Points on a hilly landscape, in no order, each with its height.
A ball rolls from a point to the lowest of its 2 nearest points, and stops where none of them is lower. Distance is the straight distance between rows; heights are no part of it.
Lezo: 157 139 126 152 141 125 129 134 140 120 147 102 137 106 109 142 113 129 144 123 126 109 137 123 125 136 136 147  (h 570)
Kif: 122 134 106 150  85 126 118 134  88 121 169 148 123 119 148 148 131 152 118 150 146 125 145 132 121 128 131  97  (h 373)
goz: 119 127 141 130 141 149 122 162 156 145  98 138 137 101  91 158 117 141 142 132  83 108 149  98 123 142 150 137  (h 745)
bofev: 116 114 110 136  87 112 141  91 156 136 127 103 145 127 170 109 145 131 111 105 158 122 126 140 117 132 115  89  (h 242)
zutiz: 136 109  94 156 117 130 135 116 131 111 153  98 136 145 171 108 177 122 128 108 183 151 112 134 109 117 119  88  (h 607)
bar: 105 122 116 115 109 124 134 116 124 125 157 146 129 128 146 142 114 171 116 143 128 104 135 117 114 116 125 117  (h 133)
nulib: 159 143  72 169  87  94 114 138 127 114 166 128 145 105 160 148 161 140 154 125 150 146 145 124 108 115 140  99  (h 218)
Pul: 142 141 145 124 119 150 144 112 163 117 139  79 126 134 127 137 134 113 135 104 138 145 117 139 112 128 112 131  (h 907)
Nas: 149 120  92 149 101  90 135 116 142 109 156  96 142 126 176 112 160 120 138 125 176 149 126 136 119 111 120 117  (h 644)
tobip: 119 128 122 116 102 104 125 115 134 128 138 103 130 124 139 128 112 127 138 115 149 128 120 144 125 129 115 115  (h 371)
kup: 125 131 163 112 142 155 127 144 167 129 134 116 125 110 111 161 117 132 137 136  91 134 140 132 137 135 140 150  (h 638)
feva: 119 133 153 130 147 131 119 158 163 140 119 111 130  87  83 165 135 138 150 137  85 128 161 125 142 145 168 152  (h 695)
nuzab: 131 106 105 146 105 163 138  89  95 128 124 123 141 158 154 112 170 124  85 111 168 148 118 144 116 112 121  78  (h 247)
tode: 114 129 124 138 155 114 124 130  90 130 109 124 118 132 110 107 124  92 144 118 131 142 120 148 138 135 133 152  (h 652)
dolu: 165 143 124 128 125 121 139 110 176 114 145  78 148 122 142 127 154  97 131 110 148 145 125 153 126 128 126 145  (h 887)
rim: 141 152 104 140 150 132 111 124 102 136 123 110 138 123 123 105 116 102 150 116 136 144 134 127 123 117 132 160  (h 692)
Nabak: 160 142  86 173 115 120 106 138 124 110 180 111 148 113 158 132 157 122 157 117 161 153 134 107 112  94 133 126  (h 352)
vuba: 129 139 145 112 121  94 124 155 137 120 129 154 121 122 109 140 106 139 136 147 104 124 141 120 140 148 127 130  (h 474)
vaned: 125 115 135 127 160 153 134 134  65 148  96 170 135 153 123 108 127  83  83 140 148 123 126 122 148  90 115 144  (h 360)
dotu: 127 103 140 101 123 164 144  86 195 136 111  96 131 152 130 123 149 154 114  91 121 131 115 109 111 132 126  87  (h 336)
Fazed: 168 157 125 138 117 103 122 145 165 123 140  87 142  88 111 161 136 125 158 146 110 155 149 154 144 143 140 150  (h 819)
zedid: 104 108 143 103 124 131 133 101 155 136  74 139 142 145 111 105 137 126  85 111 125 115 111 120 125 152 119  94  (h 665)
lofu:  78  86 157 120 174 130 135 125 136 160  99 136 109 128 124 110 131 138 124 132 103 114 105 127 138 137 135 136  (h 699)
mibug: 144 129 121 129 108 130 126 126 102 116 150 116 127 123 143 128 114 119 139 107 151 124 133 123 117 111 115 120  (h 423)
lar: 145 162 104 140 107 110 127 134 100 114 135 146 116 132 107 131 105 129 138 134 132 134 148 129 121 119 134 123  (h 569)
Sel: 156 148 132 120 118 100 119 117 178 123 147  88 146 111 130 144 128 123 153 135 126 142 123 155 133 149 133 145  (h 858)
pog: 105 114 165 120 177  85 129 164 129 131 109 164 101 133 107 111 140 110 140 140 106 139 102 136 160 137 137 136  (h 829)
zema: 133 114 135 111 112 145 128 109 141 110 142 133 125 159 138 116 138 129 106 105 144 130 119 124 110 133 107  89  (h 400)
Zinez: 123 143 135 111 120 124 131 125 169 111 149 111 118 127 126 145 109 156 152 141 123 130 138 117 132 147 119 140  (h 417)
neved:  98 127 134 111 113 140 143  99 109 127 139 148 131 141 139 133 117 147  88 149 152 102 133 133 121 117 118 113  (h 202)
tubof:  95 122 142 107 157  99 137 134 172 147 106 170 120 121 126 127 104 138 122 160  93 121 129  95 145 121 114 137  (h 739)
Gisin: 106 124 143 124 140 115 121 135  88 134 109 173 123 117 119 120 119 115  95 152 132 109 126 161 156 129 136 150  (h 246)
gek: 132 108 137 102 136 165 141 125 154 138  78  96 129 161 116 110 138 110 127 102 107 127  96 138 125 132 115 117  (h 802)
rof:  97 120 147 120 144 123 128 112 168 145 122 103 127 125 119 126 111 139 131 117 112 127 119 142 138 150 127 145  (h 568)
gamob: 120 116 142 112 144 143 146 132 142 121 121 154 127 140 133 138 104 139 121 123 101  98 110  98 124 115 120 134  (h 256)
purop: 120 117 134 120 123 133 128 117 126 120 113 142 115 144 128 117 108 115 110 130 137 117 122 141 135 136 107 136  (h 615)
Melu: 115 131 125 117 114 135 134 110 173 129 167  99 138 115 146 153 132 182 148 129 108 137 135  97 122 132 133 128  (h 333)
sidaf: 122 122 120 127 139  87 111 168  97 129 106 172 117 120  99 124 132 130 137 159 100 120 130 140 145 156 150 136  (h 783)
poze: 121 140 134 118 125 129 130 159 127 122 126 186 118 134 150 117 117 122  97 171 129 114 123 102 128  84 108 124  (h 281)
Nibov: 132 141 139 100 111  87 125 123 141 130 134 118 117 117 123 131 104 148 145 138 121 130 125 146 146 144 121 123  (h 422)
pazov: 134 142 111 136 126  96 119 121  77 120 121 140 116 122 113 123 106 105 127 139 143 146 141 152 132 139 129 133  (h 610)
sadal: 143 161  93 155 113 143 110 120  57 143 148 143 139 118 134 131 106 121 120 125 161 138 165 126 123 110 131 129  (h 514)
firib: 122 122 145 127 139 140 144 103 186 139 133  69 135 120 126 153 124 146 132 124 122 124 133 122 132 143 120 146  (h 518)
gota: 131 126 148 138 164 129 104 177 123 120 120 141 117 119  93 126 142 106 166 123  91 141 129 129 139 138 159 163  (h 604)
mos: 162 148 103 153 128  99 122 133 119 135 133  91 133  99 138 114 120  92 150 112 150 147 133 134 118 118 121 152  (h 731)
zuze: 140 124 108 135  98 135 134  92 120 133 100 103 143 136 160 104 151 118  91  98 171 130 124 149 117 124 117  97  (h 187)
velu: 122 132 139 133 165  82 115 166  91 126 107 178 107 134 113 112 130 104 154 133 115 146 118 144 147 137 142 133  (h 809)
pala: 144 123 140 127 122 131 133 110 168 129 120  77 137 144 122 114 142 119 113  93 156 126 124 133 120 148 118 100  (h 923)
fugi: 132 138 121 138 119 120 111 161  91 124  99 181 121 111  94 116 120 117 125 149 124 124 151 122 138 140 140 144  (h 752)
zata: 139 137 126 130 139 153 121 155 100 124 115 146 118 142 120 121  97 118 131 129 123 126 126 103 137 109 130 144  (h 696)
ravut: 167 155 106 154 102  70 125 137 160 126 126 100 137  85 120 172 124 139 164 143 115 126 139 142 131 146 143 137  (h 771)
tipa: 133 150 119 131 101 135 134 130  82 126 152 167 135 133 134 140 119 139 100 156 155 131 148 146 139 117 125 119  (h 305)
fil: 104 109 141 109 121 122 127  96 128 145  80 139 124 138 129  99 126 117  91 111 139 115 125 158 146 160 132 104  (h 651)
Daso: 111 100 155  85 162 149 145 115 171 132 103 103 136 148 113 120 143 122 119 109  99 134 105 128 135 137 126 125  (h 782)
pim: 156 135  99 143  89  92 136 133 150 113 155 102 134 112 164 141 128 124 156 128 144 151 130 137 124 127 128 133  (h 686)
miz: 103  84 160 126 167 125 132 151 114 139  96 164 118 139 123 113 130 123 107 151 105 104 105 124 147 123 138 148  (h 721)
tudog: 137 142 159 121 145 101 117 164 127 113 131 134 117 131  96 141 122 110 154 129 109 141 133 134 141 149 139 147  (h 537)
dit: 103 121 131 140 158  96 124 127 131 125 121 138 109 127 114 123 118 125 141 144 104 130 117 153 142 164 129 141  (h 723)
lurob: 101 117 123 107 126 124 137 107 153 139 118 127 128 136 129 107 112 139 116 133 111 112 112 139 136 142 112 122  (h 593)
Gosu: 149 114 114 133 113 174 144 124 140 109 154  90 128 132 148 148 137 152 136 120 129 116 121 113 105 122 127 130  (h 503)
dok: 109 129 138 101 111  99 137 112  99 129 114 173 138 133 128 125 117 130  94 157 134 117 130 156 150 146 122 124  (h 184)
nosa: 130 155 119 131  95 117 127 155 120 116 125 150 114 109 113 143 116 142 139 135 106 114 149 106 120 133 138 112  (h 524)
benab: 139 112 110 155 116 144 137 118 127 111 161  89 140 144 149 124 161 137 144 112 148 135 121 112 111 120 120 109  (h 562)
vib: 143 133 161 109 140 138 127 117 177 142 145  88 132  96 116 158 128 144 129 135 119 132 154 139 141 136 139 158  (h 581)
tup: 122 135 130 109 115 145 129 145 107 115 153 183 127 142 150 126 133 135 111 142 135 118 116 109 110  96 116 116  (h 227)
bubug: 110 124 171 104 178 132 143 147 170 122 118 125 126 134 105 127 140 109 126 127 101 136 108 134 144 130 135 147  (h 756)
ror: 137 127 139 117 150 119 114 127 133 127 113 100 108 133 117 105 130  99 148 103 133 140 112 152 140 146 126 132  (h 685)
gotu: 115 125 132 123 128 145 143 118 151 116 150 132 135 135 134 141 130 166 131 128 100 106 128  94 106 125 123 122  (h 231)
ser: 132 118 112 128 110  91 129  84 170 139 129  95 140 116 153 122 128 126 137 126 144 122 122 146 135 141 111 117  (h 311)
Ziz: 123 109 114 132 110 170 135 112  92 115 155 129 122 153 162 120 152 141 118 125 158 131 120 136 117 116 123  92  (h 307)
rak: 132 132 125 140 135  89 123 135 136 133 126  98 130 101 107 144 121 145 149 131 119 105 129 134 141 154 153 149  (h 627)
sedu:  89 117 147 134 170 113 127 138 151 132 127 133 117 117 105 138 136 153 154 142  81 134 126 137 141 161 160 159  (h 688)
sonem: 162 166 111 140 129 158 121 151  96 114 134 141 128 121 105 134 124 128 141 108 130 140 152  79  96 111 136 127  (h 573)
sur: 118 133 113 147 103 170 129 130  60 133 156 147 146 134 147 131 145 133 103 143 152 127 148 133 123  92 124 111  (h 346)
kopa: 140 142 105 133 111 136 104 105  84 137 147 130 144 130 144 115 114 118 128 115 165 149 141 133 124  93 122 124  (h 470)
Gaf: 101 134 136 127 148 126 117 165 122 146 102 158 120 114 108 141 114 144 124 142  89 103 126  94 117 137 143 145  (h 779)
zeluk: 142 123 132 144 114 145 148 121 177 121 163  80 142 115 163 153 147 150 145 125 136 134 135 112 124 119 130 137  (h 428)
Beza: 112 129 134 119 113 140 141 111  79 129 137 160 138 147 133 118 128 117  81 136 161 128 135 141 132 115 108 124  (h 249)
vabi: 117 135 138 137 152 151 123 146  66 153 101 168 118 129 117 126 122 106  91 141 129 109 133 150 139 101 129 147  (h 306)
zaf: 149 146  99 151  89 169 113 151 100 114 143 139 129 131 123 138 137 134 140 125 134 125 147  95 103 111 145 113  (h 515)
Bitip: 142 115 160 126 166 141 130 131 145 131 132  96 124 135 112 122 138  91 140 109 112 133 118 144 131 136 136 146  (h 720)
bevip: 135 146 107 131 144 138 103 116  62 149 120 159 131 131 118 115 106 104 104 133 154 139 167 132 128 107 125 142  (h 561)
gil: 143 127 153 107 150 159 147 133 144 121 125 110 119 156 120 140 121 132 130 114 115 115 115 111 122 118 100 125  (h 152)
Lifar: 138 151  90 162 110 141 108 126  97 106 168 132 128 127 138 125 145 126 155 118 144 151 138 102 102 110 130 110  (h 446)
gudi: 121 117 143 101 138 124 122 121 119 139  93 162 114 141 126  88 127 102  90 128 128 130 110 153 148 139 124 121  (h 637)
Mupat:  78  90 154 108 154 120 128 108 153 152  74 144 129 142 123 109 128 132 101 121 115 104 107 118 150 155 123 121  (h 681)
Zaded: 117 109 140 109 134 151 140  99 162 146 111 101 128 157 129 142 130 152 119 111 123 108 110 106 118 126 105 114  (h 265)
Lunul: 103 134 129  93 119 109 125 143 136 121 133 177 124 135 136 123 100 143 108 168 126 117 123 112 141 117 110 124  (h 322)
Dat: 108 115 153 143 165 107 123  99 172 153 129  83 130  97 113 131 146 137 151 118 107 124 117 153 138 146 145 145  (h 609)
luvoz: 146 147  95 146  88  95 125 131 138 119 138 109 125 101 137 147 111 148 157 138 121 127 141 135 121 125 136 121  (h 726)
pud: 127  96 128 109 106 158 140  96 134 128 137 111 117 146 168 110 144 153 115 121 142 123 116 127 109 124 115  99  (h 358)
nuris: 141 149 118 122 106 145 105 174 100 121 120 176 119 133 110 116 107 123 126 142 124 119 142 101 121 107 127 130  (h 722)
badap: 154 146 114 147 113 135 118 144 133 109 156  89 142 112 126 146 124 125 155 113 142 130 131 107 111 121 137 127  (h 496)
vef: 112 123 154 129 165 106 130 130 165 136 129  93 122 111 114 130 145 138 153 141 100 145 111 170 150 164 159 160  (h 649)
piluf: 139 119 139 141 148 151 122 164 102 125 109 148 119 125 106 129 125 110 143 118  98 119 122 116 127 131 150 156  (h 658)
dod: 146 143  82 169  77 123 108 136  99 127 142 150 131 104 150 143 144 147 135 138 155 137 158 130 107 127 149  99  (h 343)
dupo:  68 115 147 114 167  97 131 130 156 146 115 161 111 124 119 134 124 146 136 153  73 129 111 116 150 134 135 153  (h 719)
bunuz: 138 115 131 127 149 158 132 123  93 133  98 155 136 162 126 102 120  94 101 116 140 132 115 115 132 115 107 128  (h 329)
milu: 151 124 135 126 135 162 152 123  97 123 121 129 120 160 138 124 126 121 120 109 126 119 111 111 107 109 104 117  (h 258)
bimu: 155 112 115 135 127 155 151 107 101 134 106 109 131 152 143 116 123 108 122  98 153 137 121 137 105 118 103 119  (h 326)
vid: 139 131 116 123 116 171 129 127  64 123 152 168 130 148 139 129 135 131 117 131 145 126 126 103 115  87 120 120  (h 292)

Call two points neighbours if one is among the 2 nearest of the other. Go from one point of each pair to the other, from neighbour to neighbour, staying as low as possible. Name the highest point that can't be avoided.
dok, nulib | Kif
gil, zuze | bimu
gil, bar | gamob

Where does a ball stop that starts at each point below?
Lezo | zuze
sadal | zuze
bevip | zuze
